Each row is a point on a tangle of strands that fork, close into loops and nearly touch. The rows are in no order.
Two points are linked if the straight distance between their rows is under 0.471. Some points are linked to none.
k_431: -.06,-.23,-.25,.12,-.02,.12,.13,.17,.00,-.17,-.10,-.03,-.09,-.08,.12,.24,-.06,-.28,.15,.13
k_77: -.06,-.24,-.32,-.17,-.39,.27,-.12,-.17,-.05,-.21,-.10,-.07,-.07,-.15,.12,.09,.08,-.33,.10,.11
k_379: .16,-.02,-.19,.10,.07,-.14,.19,.51,-.05,-.10,.01,-.20,.10,-.36,.04,.13,-.13,-.26,-.22,.32
k_208: .07,-.07,-.24,-.20,-.17,.05,-.22,-.09,.03,.04,.14,-.23,.20,-.27,-.12,-.03,.12,-.17,-.35,.19
k_933: .02,.33,.34,.15,.33,-.07,.02,-.23,.22,.18,-.15,.44,-.06,.25,.07,-.01,.06,.17,.06,-.14
k_325: .06,.14,.06,.23,.25,-.31,.56,.45,.01,-.34,-.04,.04,-.15,-.12,.08,.15,-.28,-.11,.00,.10
k_562: -.16,-.09,.13,-.31,-.41,.07,-.18,-.35,-.14,.00,-.24,.21,-.09,.12,.16,-.30,.16,.18,.35,-.24
k_896: -.09,-.15,-.16,-.35,-.64,.15,-.22,-.29,-.13,-.13,-.03,-.17,-.07,-.07,.07,-.22,.22,-.11,.02,-.05
k_920: .09,.01,-.11,.06,.12,-.13,-.05,.24,.00,.09,.21,-.21,.12,-.18,-.14,.01,-.08,.12,-.28,.09
k_505: .07,-.09,.04,.26,.13,-.15,.19,.43,.03,.05,.15,-.04,-.20,.24,-.01,-.04,-.23,.19,.06,.00
k_526: .15,.49,.50,.22,.39,-.33,.20,.23,.11,.05,.30,-.16,.04,.00,-.03,.16,-.33,.06,-.28,.09
k_676: -.06,-.08,-.15,.09,.09,.05,.13,.06,.00,-.09,-.07,.01,.04,-.08,.01,.21,.02,-.25,.05,.07
k_703: .08,-.01,.01,.11,.18,-.06,-.11,.09,.06,.14,.18,-.12,.01,.09,-.15,-.12,-.08,.35,-.15,-.10
k_727: .00,.07,.27,.11,.12,.04,.09,.19,-.02,.19,.18,-.09,.01,.32,-.05,-.04,-.11,.02,.07,.03
k_271: .00,-.22,-.36,-.08,-.23,.25,-.06,-.08,.04,-.23,-.10,-.10,.01,-.26,.08,.17,.06,-.39,-.02,.21
k_717: .01,.22,.36,-.18,.06,.08,-.22,-.28,.02,.27,-.07,.10,.23,.10,-.07,-.25,.10,.31,-.02,-.16
k_87: -.04,-.07,-.03,-.23,-.20,.05,-.24,-.30,-.04,.14,-.08,.06,.11,-.05,-.10,-.18,.13,.17,-.13,-.14
k_443: -.18,-.13,-.14,-.01,.00,.33,.13,-.14,.03,-.21,-.20,-.02,.08,-.15,.15,.25,.08,-.40,.24,.02
k_629: -.20,-.11,-.01,-.21,-.24,.20,-.04,-.33,-.07,-.13,-.24,.08,.05,-.03,.12,-.02,.20,-.22,.28,-.12
k_277: -.10,.13,.33,-.34,-.30,.08,-.17,-.29,-.12,.11,-.08,-.13,.16,.12,.00,-.41,.25,.21,.14,-.19
k_207: -.13,-.11,.08,-.18,-.18,.10,-.12,-.29,-.08,.07,-.19,.22,-.07,.18,.11,-.15,.13,.07,.31,-.16
k_993: -.04,-.08,-.10,-.13,-.12,.01,-.22,-.30,-.01,.09,-.19,.31,.05,-.08,-.02,-.04,.09,.17,-.04,-.17
k_622: .16,.23,.28,.16,.25,-.12,.04,.37,.00,.17,.28,-.32,.12,.03,-.12,.04,-.26,.12,-.25,.06
k_938: -.14,.00,.23,-.36,-.41,.03,-.18,-.32,-.12,.06,-.18,.04,.02,.11,.08,-.39,.21,.26,.23,-.21
k_820: .09,-.22,-.42,-.02,-.19,.09,-.07,.07,.03,-.15,-.01,-.10,.02,-.29,.01,.14,.02,-.27,-.14,.25
k_657: -.13,-.23,-.33,-.12,-.29,.24,-.16,-.37,.00,-.21,-.30,.25,-.09,-.24,.22,.17,.05,-.19,.15,-.14
k_268: -.09,-.12,.09,-.04,-.07,.09,-.08,-.12,-.07,.12,.00,.13,-.15,.36,.06,-.18,.06,.15,.28,-.14
k_72: -.15,-.28,-.23,.06,-.11,.32,.11,.01,.02,-.22,-.16,-.02,-.08,-.09,.18,.27,-.05,-.38,.31,.03
k_698: .04,.21,.10,.29,.38,-.24,.29,-.04,.20,-.14,-.08,.35,-.19,.17,.03,.13,-.04,.13,.08,-.12
k_310: .02,.12,-.03,.25,.31,-.28,.45,.23,.05,-.33,-.03,.14,-.14,-.10,.01,.20,-.13,-.05,.03,.03
k_793: .01,.01,.21,.09,.11,.07,-.06,-.07,.05,.21,.03,.12,-.15,.42,.01,-.16,-.01,.26,.20,-.15
k_279: -.10,-.21,-.25,.00,-.11,.10,-.07,-.23,.00,-.13,-.23,.26,-.11,-.08,.12,.18,.04,-.09,.19,-.14
k_222: -.05,.03,.19,-.06,-.03,.11,-.02,.01,-.10,.16,.12,-.14,.08,.21,-.07,-.08,.05,-.04,.10,.00
k_950: -.10,-.19,-.11,.07,-.01,.06,-.03,-.21,.00,-.04,-.22,.37,-.17,.13,.14,.09,.01,.02,.30,-.20
k_453: .03,-.13,-.30,-.26,-.35,.17,-.20,-.19,.03,-.08,.03,-.19,.09,-.28,-.06,-.03,.15,-.31,-.25,.19
k_544: .05,-.19,-.06,.15,-.01,-.03,.07,.38,-.07,.12,.16,-.12,-.13,.19,-.02,-.01,-.17,.09,.05,.08
k_889: -.15,-.17,-.16,-.24,-.38,.26,-.08,-.30,-.07,-.20,-.18,-.05,.00,-.10,.11,.01,.18,-.30,.21,.00
k_316: -.03,-.26,-.19,-.11,-.32,.19,-.03,.16,-.14,-.03,.04,-.20,-.04,.05,.02,-.01,-.01,-.26,.13,.19
k_510: -.01,-.06,-.07,.20,.18,-.13,.09,.02,.05,-.02,-.04,.18,-.14,.12,.01,.10,.00,.10,.09,-.08
k_444: .04,.01,.14,.23,.20,-.05,.01,.06,.13,.15,.08,.14,-.25,.41,.00,-.10,-.09,.34,.12,-.14
k_66: -.11,-.14,-.06,-.26,-.42,.12,-.16,-.21,-.17,.01,.01,-.10,-.04,.10,.03,-.20,.16,-.01,.12,-.08
k_386: .05,.39,.47,-.04,.25,.02,-.20,-.28,.12,.30,-.09,.22,.19,.12,-.04,-.14,.04,.29,-.10,-.14
k_603: .00,.05,-.03,.14,.20,-.08,.19,.21,.00,-.09,.02,-.06,.12,-.14,-.03,.24,-.02,-.22,-.08,.14
k_476: .14,.08,.08,.11,.17,-.13,-.01,.43,.00,.13,.27,-.33,.13,-.10,-.16,-.03,-.24,.17,-.30,.09
k_798: .01,-.15,-.26,-.34,-.54,.17,-.26,-.32,-.01,-.13,.00,-.12,-.04,-.21,-.01,-.14,.19,-.21,-.21,.07
k_517: .00,.13,-.02,.00,.17,-.05,-.01,.03,-.03,.03,.09,-.09,.25,-.20,-.08,.18,.06,-.23,-.18,.17
k_104: .09,.11,.24,.24,.20,-.12,.17,.32,.07,.12,.22,-.10,-.08,.30,-.06,-.01,-.24,.15,-.04,.01
k_911: -.09,-.26,-.19,-.20,-.42,.17,-.15,-.04,-.17,-.05,.05,-.17,-.11,.12,.06,-.11,.08,-.13,.18,.04
k_630: -.01,.06,-.09,-.14,-.02,.12,-.02,-.07,-.05,-.02,.01,-.15,.26,-.21,-.07,.12,.15,-.37,-.11,.21
k_486: .01,-.06,-.03,-.05,-.02,-.03,-.25,-.26,.04,.19,-.20,.36,-.01,-.01,.00,-.10,.03,.38,-.04,-.21
k_926: -.11,-.03,-.06,-.11,-.09,.24,.05,-.13,-.05,-.12,-.11,-.11,.19,-.12,.03,.14,.17,-.43,.10,.12
k_12: -.02,-.07,-.02,-.10,-.09,.09,-.11,.01,-.09,.13,.11,-.18,.11,.08,-.13,-.10,.07,.04,-.03,.02
k_165: .15,.41,.50,.19,.32,-.17,.07,.26,.07,.18,.31,-.24,.08,.10,-.06,.12,-.29,.03,-.23,.07
k_563: .09,-.07,-.21,-.06,-.06,-.01,-.14,.13,-.01,.09,.18,-.25,.15,-.21,-.15,-.01,.01,-.01,-.31,.19
k_756: .17,.41,.33,.18,.37,-.39,.26,.39,.06,-.08,.30,-.21,.00,-.13,-.07,.00,-.33,.19,-.29,.06
k_884: .08,.23,.07,.22,.41,-.35,.25,.01,.14,-.14,.01,.24,-.14,.00,-.04,.05,-.03,.27,-.09,-.09
k_182: -.03,.11,.31,-.17,-.07,.12,-.18,-.21,-.06,.23,.02,-.07,.11,.23,-.08,-.31,.12,.26,.11,-.15
k_61: .04,.30,.35,.07,.29,-.01,-.10,-.19,.16,.26,-.05,.28,.03,.25,-.01,-.08,.04,.26,-.02,-.14
k_259: .03,-.21,-.13,.04,-.10,.05,.04,.32,-.12,.06,.08,-.17,-.02,.05,-.02,.03,-.08,-.13,.02,.16
k_854: .04,.06,-.05,.18,.28,-.22,.05,-.05,.10,.02,-.01,.23,-.09,.03,-.06,.04,.02,.29,-.08,-.12
k_955: -.02,-.18,-.15,.14,.06,-.06,-.05,-.09,.02,.01,-.08,.29,-.22,.17,.07,.03,.02,.17,.19,-.17
k_43: -.01,.20,.18,.18,.38,-.12,.14,-.18,.19,.01,-.21,.45,-.05,.12,.07,.13,.07,.09,.09,-.17
k_47: .14,.26,.09,.14,.31,-.33,.25,.40,-.01,-.10,.18,-.14,.04,-.24,-.07,.06,-.18,.06,-.26,.14
k_312: .15,.07,-.09,.12,.15,-.25,.21,.54,-.05,-.06,.12,-.19,.05,-.26,-.03,.06,-.19,-.07,-.23,.21
k_529: -.02,.03,.02,-.17,-.07,.09,-.22,-.17,-.07,.19,.07,-.13,.19,-.03,-.19,-.16,.10,.12,-.15,-.04
k_940: .06,.14,-.04,.24,.32,-.36,.32,.21,.06,-.26,.06,.15,-.19,-.04,-.04,.07,-.11,.20,-.06,-.03
k_834: .11,-.12,-.35,.09,.01,-.04,.09,.27,.02,-.16,.01,-.13,.03,-.34,.00,.17,-.03,-.25,-.17,.28

A fork is a point with three links, a tip a point with one. Leave the first point through the second and follow the links. Name the first fork or tip that comes.
k_727, k_222 | k_486
k_444, k_793 | k_884
k_277, k_938 | k_444
k_476, k_622 | k_629

A piece is two or more points that can be reached from each other along the links. Count, over all rows, the pieces, the separate loops (a circle has one, a figure eight two, a Y none), the forks (points with three links) and the tips (points with one).
pieces | 3
loops | 1
forks | 1
tips | 5

How many points has the smallest loop of links through each point below? Write none if it is on no loop.
k_517 | 8
k_268 | none
k_889 | none
